Points, in no order, along strands that fork, close into loops and pass close to each other.
(in the rows, 128 means zero)
Points whose rows are less than 110 apart are linked; no others are.
k_957: [157 124  97 128 190 138  64 118 147 126 106 109 114 121 111  95 107  58
 126 103 119 173 127 170 127 165 139 127 126]
k_21: [160 186 101 149 124 101 121 120 148  90 164 163 149  92 149 114 103 134
 104 149 118 151  44 147 136 163 129 110 126]
k_11: [189 232 147  95 128 112 132 135 155  73 124 131 104 167 154 145 135 186
 146 140  96 164  98  60 132 128 113 125 181]
k_8: [123 116  82 159 172 140 115 146 117  96 161 130 112 130 136 134  72 109
 104 125 142 131  84 146 124 164 121  96 131]
k_173: [192 183  92 109 112 110  93 115 141  99 126 147 119 108 155 115  77 124
 150 150 131 176  87  75 190 161  92 120 112]
k_308: [163 115 105 128 152 141  94 163 104 113 144 137 130  84 143 130 135  93
 136 145 120 126  94 141 125 144 145 104 131]
k_528: [163 145 123  88  73 143 123 164  98 130 119 151 139  80 151 147 182 133
 190 165 117 112 132  85 147 107 132 130 113]
k_279: [ 83  71 171 146 151 124 129 120 126 193 114  97 175 119 117 133 163 114
  97 107 129 122 160 185  89 115 159 151 115]
k_863: [160 176 116 159 151 119 125  68 177  96 132 135 109 172 109 100  73 128
  82 119 134 174 100 139 164 168  85 124 133]
k_86: [118  80  93 154 161 149 136 150  95 111 145  87 100 152 124 143  82 104
 112 114 146 110 105 134 106 150 129 110 137]
k_698: [173 185  86 123 138 127 105 167 114 109 136  72  56 154 124 118 108 114
 134  96 103 145 117  93  89 139 157 137 209]
k_393: [ 70 120 165 159  97 109 134 110 155 139 136 111 143  96 128  86 147 138
 108 111 124 133 148 215 123 106 124 128  72]
k_297: [ 83  90 149 166 107 123 167 108  93 172 158  38 123 190 109 131 119 114
  88  82 164  99 128 168  50 146 164 137 127]
k_933: [172 117 160  93 155 126 110 121 146 170  85 138 158 116 101 151 159 104
 142 122 118 147 168 103 141 112 128 165 140]
k_37: [138 196 138 173 134  97 140  77 187 101 143 163 143 135 128 103  86 144
  76 128 124 175  75 166 152 163  92  97 116]
k_548: [ 51  66  99 135 162 131 143 139  71 112 172 174 125 124 134 148 157 154
 137 166 146  74 136 171 145 114 149 105 130]
k_906: [184 200 115 126 115 105 144 124 143  84 154 150 129 121 145 129 107 142
 108 142 115 156  58  99 123 140 122 127 152]
k_705: [116  87 122 118 124 148 141 143 118 116 133 187 130 120 120 164 137 157
 154 167 141  92 138 122 171 118 110 123 110]
k_407: [ 73 140  82 174  75 121 173 105 101 100 179 156 133 147 156 130  77 172
 106 141 163  96 101 120 132 124 114  99 120]
k_756: [120 162 154 141 102 113 192 126 134  80 156 191 131 189 137 181 112 185
 130 154 151 136 123  73 131  99 100 100 167]
k_266: [163 133 102 113 157 140 111 141 132  98 119 130  89 148 128 142  69 118
 148 132 139 146 129  74 178 148  88 118 141]
k_755: [ 97 123 199 137  47 107 192  59 165 197  89 127 170 126 106 110 159 153
  98 122 126 121 164 128 121  98 128 148  98]
k_994: [179 165 152 103  79 120 126  72 180 132  84 169 153  94 118 114 150 135
 148 157 117 158 124 126 173 110 105 139  85]
k_409: [152  89 132 115 153 142 101 161  94 144 127 138 155  82 134 148 178  99
 139 142 117 108 134 150 122 120 152 125 131]
k_106: [ 99 130 162 158  60 107 212  78 126 128 146 136 142 159 136 121 154 177
  77 136 137  96 109 149 121 100 117 114 138]
k_525: [170 146 134 130 144 124 153 133 127 112 144 107 115 151 116 137 146 121
  97 113 113 136 106 137  78 118 131 138 178]
k_588: [145  96 176 126 190 138 159 151 118 135 146 147 130 155 108 188 187 157
  96 126 105 116 141 127 112 107 116 145 200]
k_835: [104  89 144 162 169 129 128 126 133 130 136  87 138 147 115 124 134 121
  85  94 134 144 115 210  91 138 133 120 114]
k_750: [ 82  32 128 131 182 144 137 150  76 142 146 133 134 118 128 160 160 140
 120 144 129  86 140 169 129 124 142 124 134]
k_340: [179 153 128  83 110 129 111 129 139 128  89 120 117 122 143 140 112 116
 191 147 129 155 146  62 177 123 101 133 110]
k_190: [ 84 141 123 151  90 108 190 106 104  76 180 212 142 167 140 165 127 178
 131 162 158 118 133 104 129 104 124  98 165]
k_907: [129 128 194 147  63 103 214  64 143 162 110 113 151 162 110 125 150 160
  78 122 127 120 130 126 112 106 121 126 131]
k_492: [192 230 122 118 121 100 138 115 161  75 147 150 108 158 142 129 103 161
 109 139 107 177  73  72 143 148 102 134 173]
k_544: [156 214 144  90 106 115 125 145 132 142  93  62  97 186 139 138 142 161
 155  96  97 126 140  49  66 105 178 153 189]
k_406: [149 115 135 100 143 144  88 185  72 169 111 136 161  75 138 154 186  69
 161 137 109 106 145 102 109 107 171 140 146]
k_865: [156 184 119  93 145 114 103 170 114 152 109 108 135 131 127 119 151  56
 106 112  93 123 111 105  52 110 198 170 160]
k_566: [156 141 130 149 108 121 164 111 127 113 144  94 125 159 128 131 106 127
  91 114 137 125  94 136  88 131 125 124 143]
k_589: [ 73 136  94 169 124 125 120 118 147  83 174 213 144 104 131 135  95 160
 135 158 151 136 117 148 164 153 118  96  92]
k_608: [181 195  96 118 137 122 113 154 125  88 142  98  72 153 138 128  94 143
 135 108 115 152 102  70 120 143 114 127 196]
k_121: [ 62  69 175 151 106 112 176  94 111 189 130  88 160 129 126 120 162 149
  90 110 139 108 157 183  91 105 160 149 118]
k_349: [110 117  86 155 156 140 111 143 125  97 155 178 122 118 132 148  70 127
 129 155 150 127 101 130 161 157 112  95 103]
k_10: [113  88 124 113 143 148 146 186  86 112 136 165 112 135 136 177 119 155
 174 162 142  85 137  91 162 125 113 113 138]
k_488: [103  38 159 133 180 137 127 133 103 175 121 117 161 110 115 161 168 125
 109 121 125 113 157 165 108 122 148 152 133]
k_982: [136  70 140 119 154 142 143 132 121 154 112 103 120 146 104 152 106 118
 127 114 134 121 152 112 125 128 123 148 139]
k_816: [ 73  40 131 137 139 138 126 135 108 174 105  84 132 115 117 125  96 100
 137 111 138 110 154 156 118 133 147 127  86]
k_891: [117 134 109 172  71 119 175 105 105 117 157  96 129 150 143 121  77 145
  96 119 155 102  97 127 116 129 117 111 117]
k_726: [123 100 170 138 181 137 178 134 142 115 136 168 124 185  92 181 142 159
 102 138 131 123 140 121 132 118 102 126 172]
k_497: [131 135 163 135 136 127 183 130 147 102 140 176 130 183 117 173 120 167
 113 147 144 126 126  95 135 109  95 112 162]
k_389: [ 85 116 188 151  78 108 163  81 173 171 109 117 161 111 112  96 148 145
 103 110 119 128 156 184 125 103 126 136  83]
k_462: [189 179 140  84 103 128 119 180 103 116 114 133 132  94 162 158 173 147
 188 157 101 128 120  75 134 104 142 125 137]
k_114: [147 139 129 100 133 126 103 180  82 157 116 119 157 100 147 134 168  66
 130 131 103 107 127 104  69 101 187 148 155]
k_263: [183 161  96 121 152 123  77 112 142 109 122 125 120 103 129  96  98  78
 127 125 119 169 103 132 136 163 128 126 125]
k_194: [ 59 118  91 127  79 148 121 104 133  97 165 164 127  79 139  71 143 173
 153 134 146  77 147 123 163 138 100 115  52]
k_311: [ 71  72 133 111  90 140 118 121 143 196  89 136 157  79 120 107 138 113
 157 128 139  96 184 132 137 111 140 152  64]
k_254: [ 67 110  95 121  50 137 125 112 107 148 134 118 140  72 156  73 143 121
 160 123 137  78 154 132 119 110 150 129  75]
k_903: [ 46  74 175 167 146 118 151 127 117 140 146  75 135 151 116 118 140 154
  84  91 148 140 128 227 112 123 125 122  92]
k_598: [148 105 185 108 153 127 143  96 156 191  91 119 151 145  89 153 157 117
 108 112 123 145 177 108 120 116 124 175 150]
k_778: [ 60  66 132 147 166 139  99 146 125 116 149 158 134  85 121 123 167 150
 133 143 126 108 143 210 160 125 131 110  76]
k_302: [183 151 128 120 181 132 117 152 137 118 132 118  94 150 100 150 172 122
 108 108  94 148 132 135  96 118 140 151 211]
k_233: [ 40  73 107 148 164 135 121 136 109 104 165 191 129 114 123 132 144 167
 139 165 145  95 143 182 158 127 138 105  94]
k_918: [117 142 130 142  98 135 131  87 189 110 123 199 137 100 115 114 117 166
 132 154 140 135 127 144 191 128  81 109  71]
k_769: [153 132 119 143 154 125 123  69 172 104 108 123 105 172  99 108  65 124
 103 118 143 160 128 132 182 160  80 129 113]
k_708: [167 153 126  72 136 116  67 128 146 146  65 113 118 170 132 110 123  82
 158 126 114 166 182  62 157 128 118 172 138]
k_451: [150 122 100 127 161 160 110 207  79 110 149  90  80 134 147 137 110  98
 151 107 111 111 115  88  94 136 145 105 193]
k_69: [ 81 135 160 180  78 108 199  78 155 121 140 145 138 161 124 117 120 172
  77 135 142 112 111 165 136 119 105  99 110]
k_615: [101 160 147 182 113 114 155  91 175 105 147 146 139 136 133 109  94 154
  79 125 141 144  95 183 145 137  96 101  97]
k_921: [142 167 124 156 138 103 112 122 149  98 163 151 155  85 147 103 131 139
  97 143 113 150  64 192 117 153 137 112 115]
k_232: [114 110 140  96  87 127 121 109 156 196  72 146 171  90 119 125 144 110
 159 137 137 117 172 109 140 108 134 161  77]
k_495: [127 158 129 165 172 116  97 133 150  97 155 112 140 111 138 101 129 116
  86 103 120 183  68 228 100 164 133 108 111]
k_218: [171 169 110 107 165 133 106 164 137  84 136 142  88 157 139 149  96 147
 158 136 131 147 118  73 157 144  95 110 173]
k_815: [ 99  89  95 129  94 147 107 143  89 145 130 120 137  74 157 102 131  85
 156 134 128  89 130 143 126 122 163 112 100]
k_361: [109  56 116 134 151 146 133 136 104 154 115  76 109 147 103 136  82  90
 127 103 145 113 142 124 107 144 140 129 120]
k_169: [151 112 147  90 142 135  85 116 151 190  66 157 176  82 110 132 156  87
 158 142 127 135 171 120 158 113 135 157  97]
k_170: [156 158 106 120 142 139 111 192  99 123 136  69  74 149 128 133 124 106
 138  90 108 120 128  90  62 120 168 131 210]
k_63: [149 119 129 103 129 144 139 184 102 112 129 125 110 133 150 167 122 148
 169 141 135 106 133  74 136 111 109 113 152]
k_567: [ 80  83 148 147 136 129 111 128 138 141 128 119 139  83 127 110 145 132
 127 118 129 125 152 206 138 112 130 124  72]
k_579: [147  95 165 124 163 133 154 109 146 168 112  95 104 178  70 147 137 123
 101  97 127 146 169 114 116 134 122 167 168]
k_364: [113 119  94 110  88 162 131 145 112 105 146 202 135  97 129 138 172 161
 183 181 148  90 140  99 188 140 109 119  89]
k_401: [ 75 115 100 148  99 143 127 106 150 100 154 182 128  97 128 110 120 168
 141 149 148  95 131 145 171 136 103 111  72]
k_532: [ 83  78  99 150 110 136 126 133  92 138 137  95 127 100 149 105 101 110
 132 120 142  93 129 164 118 127 150 105  96]
k_690: [ 74  40 141 115 133 144 125 138 115 209  88 104 147 107 118 131 105  98
 146 127 143 101 173 116 120 122 150 153  92]
k_584: [139 140 152 129  82 129 131  81 185 129 100 163 145  90 113 108 138 145
 142 141 130 138 134 151 172 113  99 125  73]
k_22: [ 43  99 188 159 117 101 144 129 134 141 147  84 134 120 115 100 150 133
  85  87 140 163 148 238 120 103 114 135  70]
k_324: [170 160 136  64 129 129  88 141 133 144  72 101 117 145 151 135 119 107
 205 136 114 157 178  44 163 119 111 141 131]
k_743: [131 128  92  89  51 155 130 133  98 119 129 160 136  73 147 116 188 148
 188 163 129  93 142  84 154 124 123 131  88]
k_574: [169 131 110  97 155 119  59 109 149 143  80 121 108 161 108  90 109  57
 138 117 119 171 170 111 152 146 128 170 140]
k_290: [198 209 148  80 114 118 119 153 134 103 112 116 123 124 161 151 149 162
 176 148  92 144 117  59 131 115 130 127 150]
k_352: [149 179  93 101 159 121  75 150 131 155  99 106 110 146 121  92 133  34
 105 115 106 143 118 124  74 136 182 174 158]
k_668: [ 59 137 105 161  73 116 188  88 114  88 177 193 138 157 147 136 106 178
 117 156 160 101 127 112 139 112 114 100 133]
k_56: [151 105 105 124 182 140 112 115 139  97 111 126  86 168  95 136  62 118
 128 126 140 145 134 106 176 158  89 133 130]
k_747: [ 79 135  90 105  40 145 129  90 113 110 155 133 140  67 154  49 167 156
 166 133 140  74 146  97 132 125 124 125  64]
k_877: [187 188  72 127 123 106  81 107 135 109 138 128 132  85 153  93  64  98
 135 130 111 170  69 101 163 177 116 121 116]
k_229: [130  98 115 133 211 144  76 128 145 144 103 102 124 135  96 114 140  70
 108  94 121 169 136 201 102 155 148 138 122]
k_916: [167 132 159 120 189 141 132 155 135 139 125 119 100 155  92 169 183 152
 111  96  95 137 155 120 107 111 126 159 223]
k_886: [167 185 143  94 132 136 117 173 116 127  97  73 107 147 152 149 159 168
 175 103  95 115 139  58  76 108 162 129 197]
k_382: [180 156 108  95  96 128 107 102 152 115  96 149 123 104 144 128  97 128
 178 160 141 164 124  79 204 134  88 122  88]
k_115: [103 106 121 154 173 143  94 138 122 137 126  66 128 146 110 109 129  81
  93  70 134 156 115 212  60 154 159 124 115]
k_674: [169 130  98 125 154 145 101 196  80 100 162 115 107 102 156 132 127  89
 141 134 109 119  86 115  98 145 149 101 176]
k_701: [ 91  97 152 159  83 109 176  97 100 166 148  61 145 158 128 119 128 131
  89 107 149  95 130 172  81 116 155 129 119]
k_40: [157 141 143 101 113 130 147 180  97 127 125  90 115 143 155 154 140 154
 157 120 117 106 133  73  89  97 135 124 181]
k_553: [155 170 107  99 150 110  66 118 153 163  84 112 123 167 114  88 127  46
 113 117 118 154 143 120 112 137 155 177 139]

How many points has the smallest loop of links through each point below? Write - if it is on no loop.
k_598 -> 10
k_407 -> 12
k_8 -> 12

A tip is a point with one link. Name the tips that can be reached along the links from each point below, in the order of the rows.
k_705 -> k_544, k_495
k_769 -> k_297
k_361 -> k_994
